A landscape with many valleys, sampled at points; each row gives a point and its height.
From any point a ball rolls to the lowest of the 2 points nearest to it. It stops when none of these is lower. Distance is the straight distance between rows; heights are no part of it.
Z487 (h 487): [-11  47 -40 -10  19 -12 -12  21  10 -42   9  37 -23  10 -17  -1 -21 -47
 -17   3  19  -2  20  24   8  16 -26  -5  -1 -24   2 -18  11  -6 -13  10
 -46  12  -6 -20 -26  28   4   8  34  -6  34 -19  25  -6  -3 -20 -17   3
  45   4  -6]
Z11 (h 260): [ 27 -14  12 -23   2  36  14  17  25   4  28  10 -17  57  26 -22  25  -1
   9  21   7   8  -4 -30  -7   1  20  15 -11  -5  -6 -49 -29  23  18  37
  24 -41  55  -2   9  18 -21 -20  -3  14 -11  32  19 -37   9  -1 -64   8
  -4  20  25]
Z203 (h 511): [-20  11  -2  -7   2 -33  -8  -1  -1 -29   2 -14   2 -35  -7   7 -47  32
 -55  15   5   6  23  42   9 -16  13 -18 -22 -19  23  11  69  -1  12   2
 -26  38 -14  -4 -12 -11  -3  30  12   1  27 -31   3  36 -19  -9  19 -26
 -23  -1 -23]
Z65 (h 108): [  6  12 -19  13  15  18 -16  11  -3  15 -29  20  15 -22   9   7  22 -68
  38  -9   3  16  -8 -11   6   7 -38  26  27 -23  -5  -3 -60 -20 -22 -23
  30 -13 -12 -21  -1  25   7 -24  15  -7  -4 -15 -15 -23  22  -1 -20  16
   2  19  17]
Z824 (h 423): [-13  68 -41 -23   9 -16 -33  20 -13 -10  34  54 -33  40 -13  26 -12 -47
  30 -16  -1 -48   5   5  24  16 -21  -2  -8  -4 -23  18  22  19 -19  -9
 -47  28   9  -9   6 -20  -9  -5  47 -26  -3  -4  25  -9  19 -13   1   9
  33  -5 -14]
Z185 (h 441): [-12  16  -9 -24  -7 -22 -20  -5 -13  -5  25  19 -22  -9  10  47 -12   4
  14   9  14  -8  19   4 -11 -15  14  -9  -2  15   0  -6   9   3 -13  11
 -43   4  10 -15  -2 -26 -21  -7  26 -16 -27  -9  22 -12 -14 -10  -7  -2
   3   9 -24]
Z125 (h 257): [ 46 -12   6  25 -14  11   2   6   1  -2 -26 -25  48 -58   4  -1  -9  -1
  10  -9  22  34 -16   8  -7  -5  -6  11   3   9  14   8 -16 -10 -13  -8
  -4  -9 -12  -2 -12  13   9  14 -18   6  -8   7 -11   6   7  37   0  14
   4  25 -36]
Z405 (h 90): [ 42 -24  18   0 -20  15   0  15  -3  33 -11 -10  42  16   2 -29  30  15
  22 -18  -2  10 -23 -22 -26  24  31  30  -2  39   0   7 -37  12  -5  10
  44 -23  23  18  28   1  -5 -11 -15  34 -13  50 -12   5  24  37  -9  21
   9   7 -13]
Z191 (h 306): [  2 -27  30   5  -7  -2  34 -14  -7  63  -8  -6  -2  29   3 -21  26  39
  13 -39 -31 -26 -19 -41 -13  10  27  -1  11  42 -22  17 -26 -11 -11 -15
  31 -13   0   9  35 -15   1 -19 -36   6 -16  36  -7  -6  10   9  39   4
  -4 -26   8]
Z421 (h 276): [-30  47  -4  25   8   9  19  -2 -13   0 -22 -11 -31  -3  -5  -3   1 -16
  -3  11  17  21  27  18  13 -25 -33 -33 -10 -18  14  13  23 -24  -2  21
 -21   2 -29 -11 -41  22  -2  23  26  -4  23 -26   4  30  -8  -2   6  -7
  24 -28 -17]
Z466 (h 509): [ 14  48 -32  -2  12  -9 -28  32   7 -35   6  36 -20 -13 -17  23  -5 -62
   1  13  32  11  18  19   1  10 -19   4   4 -14  -8   2 -13   4 -20  -6
 -39   5 -10 -13 -16  18  -6   3  46  -4  17 -20  26  -9   7 -22 -11   6
  45  10 -20]
Z499 (h 185): [ 31 -14  23  -7   0  16  -5   5 -10  38 -23  -2  29  40  -1 -45  41  -9
  29 -22  -6  -7 -25 -17 -17  37  30  48   6  41  -6  -3 -43  18 -21  -5
  73  -9  10  17  38  -8   9 -26 -15  33  -8  46  -1  -5  44  25  -8  41
  15   1   9]
Z240 (h 610): [  0 -40  12   4  -2  22   8   6   9 -12  10 -40  29  24  20 -27  -3  48
 -20   2 -45   0 -11 -14   0  12  11  20 -10 -19  18 -26  11  -2  34   7
  45 -18   0  30 -10  16  16 -15 -53  16  29  11 -32  -8 -16   9 -18 -10
 -32 -14  56]
Z978 (h 115): [ -1 -31  -1  -1   4   6  -6   0   0  -1 -15 -29  28 -37  14   1  -5   9
 -17  -7 -13  17  -4   4   3  -1  -2  13  10 -18  15  -2  -3  -8  11 -12
  34   1 -15   6   5   4   5  -9 -25   5  10 -14 -32   9  -8  15  11  -1
 -32  13   2]
Z680 (h 532): [ -9  16 -12  13   9 -24   2 -13   0 -27 -23 -12  12  -2 -30 -22 -21  12
 -41  -8 -11  -3   9  20  13 -11  -5 -24 -26  -8  -1  23  43 -11   5 -17
   0  37 -40  18  -4  -1  22  18  -1   4  58 -36 -22  30 -14  -1  42 -15
   5 -25   9]
Z654 (h 311): [  6  48 -41  21  32 -16 -24   9  -7 -26 -33  22  19 -26 -25   5 -23 -41
  10 -16  -1 -13   4  15  26  -8 -36  -1   4 -26 -24  57  10 -20 -14 -57
  -4  39 -42  -4   6 -16  32  14  34 -36  26 -43  -9   4  12  -7  43   4
  14  -9  10]
Z376 (h 548): [ 10 -46  29  23 -15 -40  20 -14  -2  15 -16 -45  16 -34  -2   3 -38  87
 -16 -32 -38 -23 -13 -16 -10 -24  12 -27 -11  34 -11  14  20 -35   6 -16
 -24  18 -11  -4  21   1   5  32 -46  13  -6  19  -5  11 -38   3  35 -15
  -7  -2 -18]
Z822 (h 132): [-15 -30  24  -2  -3  -2  10 -16   9  16  38   0 -31  50  33 -12  -8  35
  13   4 -30 -13 -11 -35 -21 -15  23 -12 -19  12  10 -20   3 -10  16  37
 -31 -26  54 -14   0   1 -10  -2  -8  -7 -40  43  20 -19 -25  -9 -20  -6
 -16  -4   6]
Z112 (h 466): [ -3  25 -38   0  32 -23 -20  12   3 -23  15  43  -2  36 -12  -8 -20 -38
  -7 -11 -20  -9  -3   1  -7  22 -11   1  -3  -9   4 -14  29   1 -23  -8
 -45  20  -6 -25 -12   4  19  26  14  -6  10  -5  26  -8 -27 -25   2  10
  15   7   2]
Z595 (h 261): [ 21 -15  31  -8  -2  12   7  -6 -10  58 -31   9  19  34 -13 -38  43   3
  26 -39 -24 -25 -23 -32  -8  22  30  19  20  58 -22  19 -28  -1 -28 -25
  50  -5 -19  15  45 -16  19 -22 -19  20  -5  36  -2   3  41  20  24  26
  10 -11   4]
Z928 (h 328): [ 44 -20 -14  -1   0  -5 -10  16   1 -39  -2  17  26 -35   1  18 -16 -18
   0  26  23  27  -9   2 -17   5  14  20 -15   9  11 -25 -17   8  -5   6
 -41  -8  19  -7  -2  17   3  26  -1  10 -14  -1  28 -26   0  17 -35   4
  19  32 -17]
Z896 (h 460): [-21  16 -17 -17   3 -25 -23  -7  -1 -11  10  12 -15 -27   6  40 -28  11
  -3   3  -8  -4  19  20  -4 -19   1  -1   1  -8   6   3  23  -1 -10 -11
 -27  23   4 -14   5 -24 -10   6  23 -17 -14 -20   4   3 -19 -11  18 -13
 -10   4 -10]
Z14 (h 561): [  1 -67  15  23  -1 -28  24 -15  -1  -5 -10 -47  18 -43  10   3 -41  85
 -30 -24 -37 -16 -19 -10  -1  -7   5 -14   1  -7  14   0  27 -23  23 -16
   6  16 -14   0   8  -1   8  23 -58  10   6  -3 -30  21 -27 -18  29 -14
 -36   5  -9]
Z182 (h 647): [-19 -44 -17 -21  18  -9 -20   3  29  -9  12  18  14  37  17  -6 -14  15
 -34   4 -47   1  -2   4  -2  21  19  30  -2 -33   2 -38   9   6  30 -22
  38  -2  27  16   2   8   5 -28 -31   2  15  -5 -32 -24 -28 -28  -7   0
 -39   6  72]
Z577 (h 166): [ 28 -18  13  10 -18   8   6   7  -9  31  -8  -9  30  -2   5  -7  21   8
  28 -26   4   3 -20 -32 -29   3  26   6   7  39  -8  13 -27   2 -18   7
   9 -16  13  -3  23  -1  -1   2 -15  19 -30  36   4   4   4  37   6   7
   4   2 -14]
Z805 (h 102): [ 17 -35  28 -10 -15   0   0 -10   1  10  31  -9  -9  20  23   3  -1  30
  12  11  -2   1  -2 -26 -35 -14  38  -9 -26  26   4 -12 -11  11  10  34
 -19 -22  48  -3   5  -8 -11  -6  -2  16 -46  46  24 -15 -12  12 -35  -5
 -15   5 -12]
Z27 (h 332): [-24  27  16  -7 -26  21  24 -28 -30  47 -11 -26 -19  -8 -17   8  36  30
  15 -14  25   0  11  -2  10 -17  -8 -18  25  26 -17  38  -6   8 -23   2
  19   1 -11  12  13 -40  -5 -12   2  -7 -14   4 -27  34  24  22  37 -14
  -9 -26   1]
Z977 (h 154): [ 33 -23  23 -13 -12   9   3  -3 -11  12  23   5 -18  31   7 -13  17  -6
  16   9  17  -8  -6  -9 -26  14  45  10 -32  36  12 -28 -12  32  -6  37
  -7 -26  33  12  19  -4 -14   1   2  23 -36  46  35 -13  18  16 -34   8
  29  17 -21]
Z74 (h 462): [ 25  21   7  12  -8  34  12  26  -4  16  -9  -4 -26   2   7  11  46 -41
  40  13  31  14   3 -23  -7 -12  -5   3  17   1   5 -13 -45   5  -3  32
   2 -43  14 -20 -12  26 -11 -11  29  -3 -14  11  13 -20  20   2 -29   5
  17  11 -11]
Z400 (h 176): [-38   2  12   6  16   6  24  -7  -7  28  27  22 -47  67   9 -21  12   5
   3   4 -24 -13 -10 -15   0  -2  -1 -25  -1   4   7  -6  30  -7   9  33
 -34 -13  20 -13 -12   6   4  10  15  -8  -2  17  26   6 -36  -6   7  -3
   4 -30   1]
Z394 (h 591): [  5 -51  20  12 -10  12  18   7  10 -12  -4 -65  31  -6  31 -28 -19  66
 -22  -4 -51  -4 -21 -18   7   3  -6  16  -1 -13  24 -18  21 -20  36   2
  43  -6 -15  16 -11   8  17  -5 -66  13  23   9 -58   1 -17  -7 -23  -1
 -49  -1  31]
Z384 (h 429): [  7  27  29   2 -20  40  17  19  -7   4   5 -14 -31  17  -8   4  51 -34
   9  33  54  18  16   8   8  -3  -8 -17  -1  -3   7 -18 -44  22   0  39
  23 -31   2   5  -8  23 -13 -16  15  22  13   3  11  -5  16   1 -26  -6
  25   6  -8]
Z262 (h 625): [ 21 -18   5  27   3  20   5  15  24 -16 -24 -26  66 -38  31 -24  -2 -11
  14   2 -18   9 -32 -29   2  22 -31  41  17 -34   9 -27 -20 -19   8 -18
  51 -14 -16  -2 -15  30  27 -32 -38   9  -2   1 -48 -13  20   2 -33  34
 -38  22  20]
Z254 (h 394): [-12  47 -10 -29 -31   6 -14   4  12 -12  40  33 -71  16   7  64  16 -11
  12  25  29  -9  26   4  29  -9  -7  -7  14  -1 -17 -27   5  15  -2  29
 -36   0  36 -12  -4  -2 -60 -11  46 -15  -5 -19  33 -14   5 -30 -33   5
   2   9 -30]
Z115 (h 395): [-54   7  19  11  10  32  27  -7 -14  47   7  22 -49  25   8 -10  34   0
  48 -15 -32   1 -13 -43  22 -18 -19 -20  31   4 -10   3 -20 -45  11  23
   3 -15   2 -17  -5  21  -6  -5  -4 -32 -31  20   0 -14 -18 -16   3   1
 -10 -40   5]
Z786 (h 529): [-34  -2  24   7  -6 -21  35 -22 -21  24   3 -24 -28   2   2  -3   3  51
 -15  -8 -16  -2  13  -8   4 -34   1 -31  -7  16   2  23  46 -25   8   5
 -24   1  -8  -1   0  -8  -3  18  -7  -3  11   6  -1  31 -28   4  44 -17
 -18 -33  -7]
Z619 (h 496): [ -4 -17  -4 -18   1 -42 -37  -1   9 -45   7   3  23 -52  -5  36 -68  19
 -39  18   8   6  21  49   5   3  28   4 -24  -3  22  10  46  14  16 -11
 -20  49  -1   9   0 -25   4  21  11   7   5 -44   5  19 -22 -18   7 -23
 -28  12 -14]
Z175 (h 521): [-29  16  10  -1   6 -31  14 -16  -7   2  -3 -24 -13  -6 -11  -8 -26  42
 -41   3  -3  -1  30  25   8 -28  -3 -37 -20  -1   7  23  61 -11  11   2
 -21  28 -14   2  -9 -13   1  23   8   2  31 -26  -8  39 -23   0  40 -28
 -17 -27 -11]
Z200 (h 599): [ 36   5 -14   6  -7  17 -16  22  -3  -4 -35  -1  47  -4 -45 -19  40 -52
  13  -8  28  27 -14   2 -10  23  -3  21  13   7  -8  24 -48   4 -25 -11
  37  -8 -26   4  14  11  21 -14  -2  15  26  -6  -2   0  35  32   9  -7
  34   6   7]
Z883 (h 181): [ 18 -44   2  -7  -6  -5 -24   1  12  -6   0 -20  37 -35   4  22 -17  21
  -4   2  -8  23  -4   8 -12   2  15  17   1  -4  13  -7   0   7  11  -9
  18   7  10   7  18  -7  -5  -5 -27  12  -3  -7 -12  -4  -7  11  -5 -10
 -30  19  -2]
Z305 (h 296): [ 23   6 -21  -3   1 -22  -9   5   1 -41   0  10   7 -59  -3  34 -33  -9
 -14  30  31  23  17  35  -3  -3   7  -3 -16   8  15 -14   9   7  -7   9
 -49   5  -1 -18 -20   8  -1  32  30  12  -3 -19  39  -2  -4   2 -19   3
  20  27 -32]
Z760 (h 218): [ 20   7 -10  11   3  24  -7  15  -6  20 -26   8  11 -16  13   7  33 -47
  51 -11  11   9 -19 -27  -3  -3 -13  21  42  -1   0  -9 -72 -17 -17  -6
  24 -29   9 -24  -2  29  -5 -20  12  -9 -33   6   1 -31  26   4 -26   8
   7  15   2]
Z213 (h 539): [-18 -36  28  17  -9 -28  35 -17 -12  40 -13 -31 -22 -10  -1  -9 -10  67
  -7 -26 -37 -19 -11 -31  -4 -29   1 -26  14  23 -15  23  11 -42  14 -13
 -19   7  -8  -7  15  -2  -1  16 -37  -3  -2  14  -6  10 -28  -8  45 -16
  -5 -19  -2]
Z544 (h 629): [-27 -49   1   3  21  12   2  -5   9  -3  14  -3   7  44  26 -21  -2  37
 -28   3 -59  -8 -10 -18   0  22   7  25   3 -27   5 -45   6  -2  40   2
  43 -11  17  12  -2  13   8 -20 -51  -1  11   7 -41 -30 -27 -17 -25  -6
 -51 -10  70]
Z445 (h 383): [ 13   5   0  -7   3   5  17  25   8 -44  11 -16 -10   1 -10  -8  -1 -19
 -41  43  59  26  12  21  -5  -4  11 -15 -19  -6  22 -13   6   3  20  31
 -36 -15   2   5 -28  50  -5  23   4  18  30  13  37   2  -8   7 -33  -9
  50   9 -28]
Z104 (h 537): [ 21  50 -26  10   1  -7 -23  18 -19 -16 -19  13  -6 -42 -21  18  12 -50
  22   7  42   5  11  13  -4  -5 -16   1  13  -3 -12  32 -25  -3 -26  -7
 -31   5 -34 -18 -11  -2  -4   8  49  -9  -2 -18  20   0  34   4  11   0
  37   4 -24]
Z929 (h 211): [  4   4 -16  27  30  13   0   5  -3   8 -35  16  23 -14  -3  -4   6 -42
  23 -21 -20   9 -17 -12  11   6 -23  15  27 -18 -11   2 -28 -31 -17 -40
  32   0 -42 -18   7  15  18  -3   1 -14   3 -18 -25 -13   3  -1  19  16
  -2  -2  20]
Z547 (h 155): [-39   0  10   2   2  -9   5  -8  -8  19  37  25 -57  57  20   1  -1  17
  16  -1 -34 -21 -15 -20 -16  -8   8 -19 -11   8   6 -24  28  -8   8  42
 -50 -16  42 -17  -5   4  -9  16   4 -17 -36  26  34  -6 -35 -16  -7   7
  -3  -8 -11]
Z197 (h 235): [ 16 -59  15 -16 -18  -9 -18  -7   6   3  21 -19  40 -17   5   8 -14  53
 -22  -1  -1  20  -3  17 -16   6  35  10 -16   4  16  -4  14  20  19  -1
  15  14  21  29  26 -19  -4  -5 -24  19  -4  11 -10   6  -7  24   6 -13
 -29  -1   1]
Z869 (h 393): [  4  74 -40  -1   1 -24 -33  12  -9 -30   1  28 -10   9 -14  13 -11 -41
  16  -7  15 -45  11  24  11   9  -7  -9  -3   3 -29  47  13  31 -12 -15
 -42  47  -4  -4  21 -30   3  13  51 -29  -4  -7  22   1  30  -5  25   6
  43  -6 -24]
Z955 (h 275): [  3  36 -12   5   1 -20  -4   5  -9 -23  -3   4 -10 -48   3  25 -29  -8
 -12  20  38  13  27  27   3 -31 -14 -14 -24  -2  15  -2  18  -4  -2  18
 -46   8 -11 -23 -29  11 -10  29  35   2   4 -18  29  19   0  -8 -10  -7
  19   8 -39]
Z473 (h 303): [ 31 -13 -15  24  10  -1  -8  -1   5 -25 -21   6  42 -52  11   9 -17 -20
  13   3  16  28 -10  -3 -14   1 -14  17  -3  -5  10 -10 -18  -7 -12 -10
 -18 -13  -8 -15 -13  23  14  17   0  -2 -24  -2   7 -17   7  13 -21  13
   5  33 -19]
Z596 (h 569): [ -1  -1 -24  33  34   3   6 -14   4 -39 -21  16  38 -19  -8 -16 -19 -43
 -23  13  -9  -5 -14  22  15  27 -48  17   6 -40   0 -12  23 -11   7 -31
  28   3 -47   0 -37  21  29  21  -5  -9  41 -44 -29   5  -5 -22  -4  19
  -4  18  23]
Z22 (h 356): [ 40 -21 -13  -5  -8  -5  -3  19   6 -43  11  -2  30 -17 -16  -6  -3 -20
 -30  38  42  37  -9  16 -10   8  22  23 -18   1  18 -14  -2  11  16  17
 -25 -13  10  10  -5  30   4  26  -6  21  12  13  29 -13   5  24 -36 -17
  31  20 -13]
Z764 (h 277): [ -7 -63  29 -31 -37 -13  -5 -28   0  17  29 -28  19 -17   9  19 -18  71
 -25   2   3   8  -1  17 -20   2  38   2 -14  22  15  -3  15  35  13  -1
  16  18  39  33  29 -51 -16 -16 -29  25 -33  17 -13   2 -12  10  10 -18
 -38  -2  -8]
Z913 (h 204): [ 35 -44  12 -32   4   8  -2  -3   9  13  23  19 -20  56  15 -29  17 -12
   4  13   3 -13  -6  -7 -16  28  45  23 -29  22   2 -45 -17  43   1  26
   2 -26  44   2  19   3 -10 -13 -11  31 -26  43  39 -32  23   2 -54  15
  26  30   5]
Z984 (h 368): [ -9  67 -43  -3  -5 -30 -27   7  -7 -31  -9  14   7 -24 -14  35 -24 -15
   2   1  24 -23  27  44  24  -8 -11   1   0 -17 -18  61   2  28   7 -17
 -18  47  -5   2  12 -41   3  17  46 -33   9 -28   6  13  28  -2  34 -15
   9  -6 -11]
Z71 (h 574): [ -1 -65  21  20   0 -14  16   0   6  -9  -8 -67  23 -25  21 -15 -28  87
 -31  -5 -50 -18 -22 -20   5  -5  -2   1   3  -9  21  -6  33 -12  33  -5
  14   0  -6   4 -12   8   9  10 -62  15   9   4 -40  21 -19 -11  -3 -10
 -53  -1   6]
Z458 (h 344): [ -6  62 -41  -4  15 -25 -23  10   9 -43 -15  12   1 -20 -17  10 -33 -24
 -14  -4  18  -5  23  38  14  -5 -14  -4  -4 -30  -4  45  11  10   4 -30
  -9  44 -22   1   2 -19  10  15  32 -17  26 -37  -2  15  12 -13  29  -9
  17  -7   2]
Z530 (h 654): [ 35 -22   7  12 -24  20 -22  14  27  -5 -23 -29  70 -75  36   3 -10  -3
  23   7   8  21 -23  -8   7   5 -24  31  16 -33  11  -9 -44   2   5  -7
  47  -9  -1 -10   3  10  10 -34 -31   9 -10   3 -42  -6  26  15 -34  25
 -33  46 -19]
Z557 (h 709): [-19 -24   0 -48   4  18 -15 -23  33  24  24  46 -43  68   3  -6   0 -11
   7  -3 -27 -18   8   5  -1  21  12  26  10  -9 -14 -47 -21  34   2 -20
  33  -7  46  19  17 -23 -24 -43   0 -15 -12   6  -6 -28  14 -27 -24  21
 -29  14  56]
Z723 (h 307): [ -9  43   9   1 -14  20  11 -23 -20  21 -21 -13  -8  13 -34 -18  27   7
   2 -11  10 -11  12   7  25  -2 -10 -19   9  19 -26  47  -7  11 -16 -19
  30  18 -21  32  22 -37  15 -15   0   2   3 -10 -26  21  29  21  53  -5
  15 -30  15]
Z996 (h 604): [ 14 -17  -4  42  16  24  25   0   4 -11 -43 -13  64 -19  16 -31   9 -20
  -1  -6 -45  -9 -40 -22  10  29 -42  29  13 -22 -12 -13  -9 -33  13 -25
  51 -10 -47  -4 -19  32  42  -3 -41   0  21 -12 -52 -12  11  -4 -11  32
 -14  12  28]
Z880 (h 227): [ 16 -22  21  -5 -29  -9  -6 -13 -23  11   2 -15  26 -25   7  28   3  14
  43  -9   9  -3  -7 -17 -35  -2  40 -27  -8  65 -19  25 -12  -4 -20  16
 -21  -3   6  -1   9 -24 -14  19 -10   9 -39  28  20  -2 -10  33   4  10
  10  -5 -35]
Z820 (h 352): [-40  20  32  -7 -24  15  38 -31 -29  55   4 -12 -30  -5  -2   3  38  39
  30 -15   5 -11  10 -16  15 -29 -10 -31  26  31 -20  28   6 -15  -8   2
   0  -9 -11   0   7 -25 -20  -7   4 -20 -29  18 -15  26   8   8  35 -20
 -11 -49  -5]
Z694 (h 234): [ 23   4   2  16   5  17   1  16  -3  25 -22   6  25 -10  10  -9  34 -19
  45 -21  -4   3 -18 -41 -22   1  11  18  26  11 -13  10 -49 -18 -19  -5
  13 -22   1 -20   8  18   4  -9  -9  -7 -32  21   3 -24  11  17 -10   5
  11   6  -7]
Z80 (h 687): [-36 -15 -16 -41  -1   6 -12 -16  37   2  39  37 -41  63   7   7 -24  -6
 -20   0 -13  -4  16  16  20  12   3  16   3 -40  -2 -45   7  31  15 -16
   8  -4  49  19  -1 -20 -29 -36  11  -7  -9  -9   0 -17 -19 -35 -22   6
 -34   6  48]
Z481 (h 221): [-13   4  15  -4  17   7  15  -6   4 -15  16   1 -16  41 -20 -34   9 -12
 -36  21  25   4   4  21  -7  -1  14 -33 -22  -6  16  -1  17  11  12  24
  -3  -7  -6  19 -17  15   3   6   7  14  27   3  19  13  -5  18   4  -7
  38 -23  11]
Z874 (h 479): [ -9  -9 -21 -16  13 -44 -37   2   7 -34   6  29  10 -38   2  40 -57   5
 -20   7 -15  10  16  29 -10  -9  11   6  -8  -4   9  -3  25   7   0 -26
 -33  33   1  -4   5 -28   5  12  15  -9  -6 -30  11   3 -34 -28  -1   0
 -19  25  -4]
Z449 (h 588): [  4 -20 -24  48  38   9  14  -5   5 -27 -29   4  58 -11   7 -15  -6 -36
 -14   7 -37 -17 -25  -5  15  31 -53  26  10 -28  -5 -19   5 -17  11 -30
  47   2 -47  -5 -33  27  37   9 -28   0  25 -28 -52  -9  -3 -21 -16  29
 -21  22  32]
Z870 (h 568): [ 22  33  -6   8   4  12 -14  21 -22   5 -30   9   6  -8 -33  -3  45 -60
  17  -2  42   4   1  -5 -12  11  -5   9  20   9 -11  29 -45  10 -30  -7
  14  -7 -29  -5   5  -1   5  -4  27   4  -2  -1   3  -1  32   8  10   8
  36  -6   2]
Z433 (h 250): [ -9   7   1  17  18  12  17  -2 -14  -5  -5 -15 -18   0   0 -14  -3   1
 -15  14  12  19  10   5   5 -16 -19 -25 -20 -16  22   2  17 -12  18  26
 -11 -15 -12  -5 -40  30   6  22   5  -2  15  -5   6  17 -15   1  -3  -9
  11 -11  -5]
Z496 (h 366): [-26  32 -13 -28 -15   3  -4   7   9 -10  28  24 -58  19   3  26   0 -14
  -8  17  28   7  31  12  24   3 -16 -12  10 -25  -8 -28   3  21   5  21
 -19  -4  23   4 -14  -1 -28 -21  38  -7   6 -28  14  -5  -1 -29 -24  -7
  -4  -1   1]
Z152 (h 247): [-26  59 -20   3   1 -15  -2   7 -19  -3  -2   3 -31 -34  -6  18  -4  -2
  -3   8  30   4  38  23  16 -35 -17 -23  -8  -7  10  27  22 -10  -6  24
 -43  18 -22 -15 -20  -9 -12  16  47 -23   9 -25  15  24  12   0  10 -13
  18 -13 -37]
Z418 (h 549): [ -5  20 -16  27  18  -2   1 -21   4 -38 -31  -6  24 -28 -18 -15 -19 -19
 -35   8  -1  -6  -4  31  18   2 -33 -15 -15 -33   7  10  47 -21   6 -20
  24  19 -58  11 -33  11  29  33  -8   1  54 -53 -30  28  -9 -14  15  -1
  -1   4  10]
Z537 (h 338): [-20  10   1 -33 -13  25  15  -6   9   4  38   7 -50  44  10   7  16 -21
 -15  27  31   9  21  10  19   4  -1 -10   6 -20  -3 -42  -6  30   7  29
  10 -23  26  17  -4   5 -30 -26  28   4   9  -6  17 -12  -4 -22 -21  -7
  -1  -1  22]
Z436 (h 450): [-23  43 -24 -19  23 -29 -22   2  -6  -2  43  48 -29  69  -8   0 -23 -35
  10 -21 -32 -45 -10   2   3  21  -3  -8 -16   7 -12  -4  49   7 -32   0
 -60  23  12 -19   5  -9   9  15  32 -21  -2   2  40   5 -12 -14   7  10
  18  -9 -12]
Z827 (h 339): [-19 -54  37 -12 -19  -7  24 -24   3  48  10 -15   0   8   6 -15  20  61
  24 -21 -40 -25 -11 -23 -21   9  25   9  14  25 -20   6 -30   7  -9 -14
  32  11  23  16  41 -39 -20 -38 -45   1 -39  39 -13  -1  15  -3  34   7
 -28 -10   8]
Z672 (h 417): [-14  37 -13 -28 -30 -10 -21   0   4  -3  35  28 -53  16   7  58   9  -3
  26  19  21 -26  20  -1   4  -9   5 -12   1  27 -12 -22  14  17 -15  29
 -57   5  22 -17  -6 -25 -50 -12  43 -20 -38 -13  34 -11  -2 -15 -19  -2
  14   7 -37]
Z456 (h 302): [  0   0  -1  -8   3  34  13   9  23   0  17   6 -52  35  22   7  17 -12
  10  24   7  21   5 -25  13  -4  -7   0   6 -26   5 -47 -21  -2  16  36
  -8 -36  42  -9 -12  25 -16  -6  15  -3  -5   8  18 -31  -9 -13 -50   0
 -15  11  14]
Z828 (h 313): [-17 -57  30 -31 -29  -8   1 -36   7  30  20 -21  -5  -5   3  12  16  57
   2   0 -12  -8   3   3 -20   6  30  12   2  17  -1  -8 -13  36   0  -8
  31  21  46  19  30 -45 -32 -39 -29   0 -43  23 -18   0  -1  -4   7 -10
 -42  -4   9]
Z50 (h 401): [  8  18  14  -2  -4  27  26  27  -1 -25  13 -15 -32  11  -4   0  20 -26
 -24  42  53  23  15   9   0 -10  -4 -15 -19  -7   7 -16 -19  10  13  44
 -18 -35   7  -1 -25  49  -6   6   9  13  19  12  31  -5   2   8 -32 -16
  42   1 -11]
Z558 (h 200): [-21  18  24   7  20   1  20  -9  -6  14  17  12 -32  60  -9 -42  10 -14
 -17   4  11 -16   1  -6  -8  -4  19 -36 -28  14  11   8  34  12  -8  31
 -29 -17   0   4  -8   7  14  19  17  12  17  14  44  18 -11   9  15  -2
  49 -32  -9]
Z561 (h 248): [ 34   4   5  13 -15   9  -4   4   6   6 -31 -25  38 -17 -25 -19  13   0
 -11 -25  14  21  -2  11  -2  -1   2 -10  -3  11  -3  39  -3  -9  -9 -24
  27   0 -38  22   5  -4  17   5 -16   6  38  -6 -24  27  16  34  34  -5
  12  -9  -4]
Z811 (h 283): [ 11  39  12  13 -10  24   5 -14  -6  15 -27 -15   9  13 -37 -22  29 -12
  -1 -15  20   2   5   4  -1  -3  -5 -24  -4  13 -17  48 -13  -8 -19 -10
  33   5 -35  19   8 -15  22  -6  -3  12  25 -18 -11  23  27  33  32  -8
  29 -23  12]
Z498 (h 195): [ 28 -11   2  22  -5   8  -9  12  -3  -2 -30 -27  47 -50 -12  -1  -3 -13
   1 -15  17  22 -15  21  12  -5 -18   5  12 -12   7  21  -8 -13 -10 -33
  29   1 -37   5   3   1  12   0 -21   2  26 -17 -32  20  21  27  21   4
 -11  18 -11]
Z950 (h 264): [  6   5 -33  23  37 -11 -15   9   3  -8 -20  31  30 -19 -23   0 -18 -41
   8 -28 -26  -2 -15  -1   9   0 -26  19  28 -14 -15  27  -1 -21 -17 -74
  13  25 -45 -12   6  -2  24   5  12 -24  14 -25 -22 -10  -1 -17  28  18
  -7   5  23]
Z799 (h 370): [-51   2  42   2 -19  13  45 -15  -9  62  11 -10 -49  11  11   0  40  34
  42 -15 -21 -12  -2 -37   9 -35  -6 -31  25  25 -14  25  -6 -35   4  13
  -8 -22  12  -2   3 -12 -20  -8 -14 -35 -33  36  -2  13  -8  -3  26 -19
 -10 -43  -4]
Z48 (h 667): [-37 -23 -10 -31   9  -8 -16 -12  20  -4  25  16 -13  29   4   3 -20  14
 -34   0 -29   5  13  11  10  13   5  12   5 -28   9 -26  17  15  24 -15
  17  10  28   9   4 -17  -9 -25  -5  -7   1 -18 -15 -15 -28 -29   1 -12
 -42   1  45]

Where does a ball stop that starts at each point below?
Z870 | Z65
Z48 | Z805
Z436 | Z65
Z537 | Z805
Z828 | Z978
Z827 | Z405
Z996 | Z805

Call two points neighbours if one is among the 2 nearest of the other. Go from one point of each pair to the other, from neighbour to neighbour, staying as low as possible. Name the highest point that can't be avoided.
Z152 and Z978 | Z928
Z805 and Z65 | Z694
Z805 and Z152 | Z421
Z405 and Z805 | Z880
